Each row is a point on a landscape with many valleys, with its height.
From any point a ball takes the steepest step (drop divided by distance) to one of its 2 nearest points. It stops when none of these is lower. Distance is the straight distance between rows; heights are no part of it.
(237): [103, 110, 91, 92, 99, 95, 107, 80, 112, 99, 115, 95, 84, 82, 96, 105, 117, 89, 119, 97]  height 13.2
(748): [100, 94, 91, 119, 68, 84, 129, 104, 116, 104, 110, 88, 86, 108, 72, 97, 108, 108, 113, 119]  height 48.6
(496): [98, 108, 107, 134, 94, 90, 107, 105, 106, 97, 108, 90, 83, 111, 73, 117, 122, 120, 123, 109]  height 16.4
(64): [108, 90, 86, 106, 84, 90, 132, 94, 110, 105, 103, 95, 96, 98, 89, 90, 123, 97, 104, 108]  height 50.8
(334): [97, 89, 107, 112, 103, 95, 118, 115, 114, 99, 99, 96, 97, 121, 66, 115, 127, 110, 109, 113]  height 13.4
(739): [94, 98, 102, 113, 132, 114, 83, 88, 110, 113, 103, 111, 124, 106, 96, 111, 89, 86, 89, 107]  height 27.8
(809): [107, 111, 89, 91, 69, 124, 75, 89, 108, 80, 103, 103, 86, 118, 129, 105, 93, 148, 106, 116]  height 40.3
(439): [94, 111, 100, 155, 113, 94, 78, 112, 91, 100, 90, 90, 116, 105, 83, 101, 78, 89, 94, 105]  height 24.9
(109): [118, 73, 109, 110, 98, 106, 98, 104, 63, 95, 103, 112, 109, 82, 109, 70, 100, 101, 104, 105]  height 75.1
(519): [94, 125, 92, 116, 117, 108, 81, 83, 119, 99, 93, 99, 124, 92, 114, 101, 74, 80, 88, 85]  height 41.1
(291): [97, 96, 111, 116, 111, 121, 80, 102, 73, 112, 117, 93, 117, 80, 97, 106, 74, 66, 104, 90]  height 72.5
(735): [98, 118, 86, 88, 89, 104, 93, 105, 105, 87, 84, 97, 100, 106, 104, 111, 73, 121, 98, 103]  height 15.8
(247): [113, 82, 90, 88, 117, 119, 105, 83, 94, 111, 98, 107, 122, 85, 123, 79, 82, 76, 76, 96]  height 63.1
(20): [97, 108, 112, 89, 105, 100, 76, 94, 76, 103, 110, 118, 86, 92, 117, 106, 101, 102, 117, 100]  height 43.6
(544): [88, 110, 93, 81, 69, 108, 93, 93, 115, 91, 85, 104, 89, 128, 122, 98, 94, 140, 95, 107]  height 42.1
(602): [119, 69, 91, 103, 116, 114, 118, 90, 94, 115, 106, 100, 134, 82, 103, 83, 95, 62, 84, 103]  height 65.7
(221): [78, 105, 85, 99, 101, 81, 109, 98, 112, 113, 82, 113, 109, 113, 104, 96, 104, 81, 76, 110]  height 31.6
(231): [79, 108, 81, 88, 74, 111, 91, 88, 85, 114, 108, 127, 85, 109, 120, 95, 105, 105, 95, 112]  height 32.9
(461): [97, 102, 121, 81, 104, 96, 102, 105, 104, 97, 102, 102, 86, 104, 102, 109, 118, 115, 112, 88]  height 20.3
(315): [110, 92, 119, 93, 106, 113, 89, 125, 74, 97, 99, 90, 109, 94, 87, 104, 72, 92, 106, 90]  height 40.9
(298): [107, 91, 105, 113, 97, 98, 85, 98, 61, 110, 101, 106, 103, 78, 112, 86, 97, 82, 107, 94]  height 73.2
(800): [85, 107, 112, 114, 126, 111, 59, 100, 82, 113, 100, 109, 112, 110, 99, 118, 83, 87, 92, 99]  height 31.7
(669): [89, 100, 91, 98, 84, 105, 93, 105, 81, 107, 89, 115, 98, 108, 107, 90, 94, 125, 91, 112]  height 15.9
(322): [100, 86, 94, 110, 103, 104, 109, 97, 86, 113, 113, 91, 124, 73, 98, 94, 102, 56, 98, 94]  height 68.4
(435): [113, 80, 96, 95, 89, 71, 132, 106, 104, 98, 106, 94, 100, 93, 99, 72, 137, 101, 104, 92]  height 53.4
(330): [120, 90, 120, 93, 123, 75, 105, 119, 98, 88, 102, 88, 99, 99, 83, 98, 122, 94, 115, 80]  height 32.8
(507): [97, 103, 119, 79, 99, 115, 64, 108, 69, 103, 97, 117, 95, 102, 119, 115, 84, 96, 100, 93]  height 46.5
(173): [105, 97, 95, 90, 130, 119, 105, 85, 122, 111, 113, 113, 115, 92, 98, 107, 95, 73, 88, 99]  height 23.2
(483): [109, 107, 109, 96, 106, 67, 125, 121, 104, 90, 103, 84, 100, 81, 88, 100, 123, 90, 102, 75]  height 28.4
(517): [83, 124, 100, 106, 120, 105, 53, 93, 95, 102, 87, 103, 108, 119, 99, 133, 75, 105, 86, 104]  height 34.9
(644): [83, 133, 99, 100, 103, 104, 96, 103, 98, 110, 94, 94, 102, 94, 92, 115, 89, 79, 101, 81]  height 23.4
(526): [109, 88, 111, 117, 124, 105, 86, 106, 90, 104, 116, 92, 115, 77, 86, 109, 103, 63, 109, 92]  height 70.7
(242): [133, 64, 105, 91, 105, 105, 114, 105, 84, 102, 101, 102, 108, 85, 102, 66, 102, 106, 94, 101]  height 76.8
(733): [123, 82, 102, 83, 105, 90, 123, 107, 104, 89, 103, 98, 101, 98, 105, 72, 117, 121, 92, 95]  height 56.0
(156): [92, 122, 103, 110, 114, 89, 101, 90, 114, 99, 105, 95, 98, 80, 99, 108, 103, 80, 107, 83]  height 18.7
(777): [85, 124, 102, 95, 130, 119, 65, 94, 114, 100, 90, 102, 117, 102, 116, 118, 67, 95, 85, 88]  height 38.1
(578): [99, 109, 110, 100, 92, 96, 107, 98, 101, 93, 125, 98, 71, 84, 87, 112, 116, 91, 136, 90]  height 8.1
(332): [92, 103, 89, 90, 74, 101, 110, 119, 97, 96, 76, 98, 100, 114, 106, 94, 80, 117, 86, 108]  height 10.8
(213): [98, 85, 114, 90, 102, 101, 116, 113, 108, 97, 95, 105, 85, 119, 83, 116, 121, 121, 96, 97]  height 16.9
(241): [88, 94, 95, 111, 71, 79, 110, 113, 94, 101, 76, 96, 97, 125, 93, 94, 100, 117, 96, 122]  height 15.7
(276): [106, 93, 93, 86, 120, 88, 115, 107, 131, 94, 89, 93, 108, 124, 82, 97, 92, 102, 73, 102]  height 13.3
(387): [116, 94, 108, 85, 104, 94, 104, 103, 94, 83, 96, 102, 96, 92, 120, 80, 95, 110, 96, 88]  height 58.1
(71): [106, 91, 103, 80, 113, 118, 94, 93, 99, 97, 92, 109, 111, 88, 121, 94, 83, 102, 87, 93]  height 60.4
(572): [92, 124, 103, 132, 102, 86, 82, 108, 97, 95, 72, 89, 106, 109, 101, 95, 79, 107, 86, 103]  height 23.6
(163): [84, 109, 112, 119, 115, 81, 95, 125, 104, 111, 88, 96, 117, 102, 82, 123, 117, 76, 96, 93]  height 31.9
(258): [97, 88, 92, 85, 76, 118, 110, 74, 105, 103, 116, 110, 83, 90, 118, 90, 119, 113, 111, 103]  height 24.1
(12): [93, 97, 77, 78, 77, 121, 107, 78, 91, 116, 112, 113, 85, 89, 119, 103, 99, 97, 103, 109]  height 28.5
(126): [113, 88, 96, 89, 102, 125, 100, 99, 75, 101, 100, 103, 107, 81, 95, 101, 69, 91, 106, 104]  height 36.9
(248): [93, 96, 88, 99, 68, 106, 131, 103, 120, 103, 103, 88, 82, 118, 77, 108, 92, 125, 103, 118]  height 46.9
(151): [95, 110, 96, 135, 100, 88, 89, 96, 107, 97, 106, 96, 90, 110, 83, 112, 103, 103, 113, 120]  height 18.8
(47): [104, 94, 84, 106, 83, 102, 120, 65, 109, 110, 123, 107, 87, 87, 113, 98, 125, 91, 120, 112]  height 19.2
(161): [86, 113, 102, 114, 96, 75, 104, 112, 107, 99, 76, 92, 92, 130, 80, 110, 104, 122, 97, 111]  height 18.9
(198): [106, 101, 113, 95, 81, 124, 91, 88, 97, 81, 112, 103, 78, 105, 110, 109, 99, 139, 120, 107]  height 38.5
(199): [88, 97, 93, 90, 64, 120, 122, 87, 120, 103, 119, 91, 79, 128, 96, 102, 113, 138, 108, 112]  height 45.2
(688): [94, 105, 97, 101, 90, 99, 100, 98, 83, 114, 98, 99, 110, 73, 113, 90, 95, 67, 92, 89]  height 70.8
(633): [90, 131, 88, 107, 82, 96, 76, 111, 91, 86, 69, 90, 103, 112, 113, 100, 69, 115, 93, 104]  height 20.0
(528): [116, 89, 110, 92, 114, 115, 88, 85, 89, 84, 116, 114, 84, 84, 104, 99, 98, 107, 121, 101]  height 40.8
(436): [128, 77, 117, 109, 117, 98, 96, 90, 101, 83, 121, 103, 89, 77, 109, 84, 118, 99, 127, 106]  height 38.2
(636): [107, 99, 99, 90, 133, 100, 112, 105, 131, 101, 99, 99, 116, 99, 91, 107, 103, 95, 80, 99]  height 18.0
(278): [111, 90, 92, 91, 117, 68, 122, 114, 116, 99, 95, 92, 118, 91, 100, 66, 128, 82, 74, 93]  height 21.7
(667): [75, 115, 79, 92, 69, 95, 103, 95, 99, 117, 87, 114, 99, 108, 111, 94, 97, 91, 83, 108]  height 35.7
(561): [85, 126, 119, 99, 122, 91, 90, 119, 95, 107, 94, 87, 103, 97, 82, 131, 98, 69, 99, 78]  height 27.9
(553): [100, 93, 80, 88, 86, 134, 104, 90, 90, 106, 111, 110, 95, 102, 102, 105, 77, 98, 105, 116]  height 32.7
(275): [111, 88, 92, 73, 91, 132, 99, 88, 104, 93, 108, 106, 88, 103, 104, 104, 91, 124, 110, 106]  height 36.0
(515): [114, 82, 91, 86, 117, 74, 121, 123, 118, 95, 83, 93, 115, 117, 91, 77, 108, 103, 76, 94]  height 15.3
(212): [90, 116, 87, 144, 109, 100, 74, 88, 104, 100, 102, 99, 109, 114, 89, 102, 89, 96, 95, 113]  height 21.8
(226): [92, 98, 85, 104, 108, 77, 116, 101, 119, 113, 95, 101, 126, 94, 102, 79, 118, 74, 75, 105]  height 27.0
(696): [84, 122, 95, 113, 81, 81, 108, 98, 116, 93, 96, 90, 83, 119, 83, 116, 116, 121, 112, 98]  height 19.3
(240): [107, 100, 131, 78, 114, 105, 75, 116, 79, 93, 95, 100, 100, 88, 107, 113, 75, 92, 108, 80]  height 43.9
(380): [104, 105, 115, 87, 90, 78, 118, 114, 97, 93, 104, 93, 83, 91, 105, 99, 123, 106, 116, 76]  height 23.7
(129): [127, 77, 123, 100, 120, 82, 104, 100, 100, 81, 113, 93, 88, 97, 97, 89, 128, 120, 114, 93]  height 35.8
(124): [87, 105, 104, 93, 74, 99, 109, 88, 124, 92, 104, 100, 83, 128, 114, 105, 118, 139, 102, 102]  height 43.8

Call two points neighbours if one is among the 2 nearest of the other. Go from one point of each pair to the other, from neighbour to neighbour, staying as low as possible. Name the highest point that can't be avoided.
(332) and (578) => (380)
(332) and (496) => (696)
(276) and (496) => (667)

Where does a ball stop that starts at each point below?
(667) => (276)
(507) => (334)
(777) => (276)
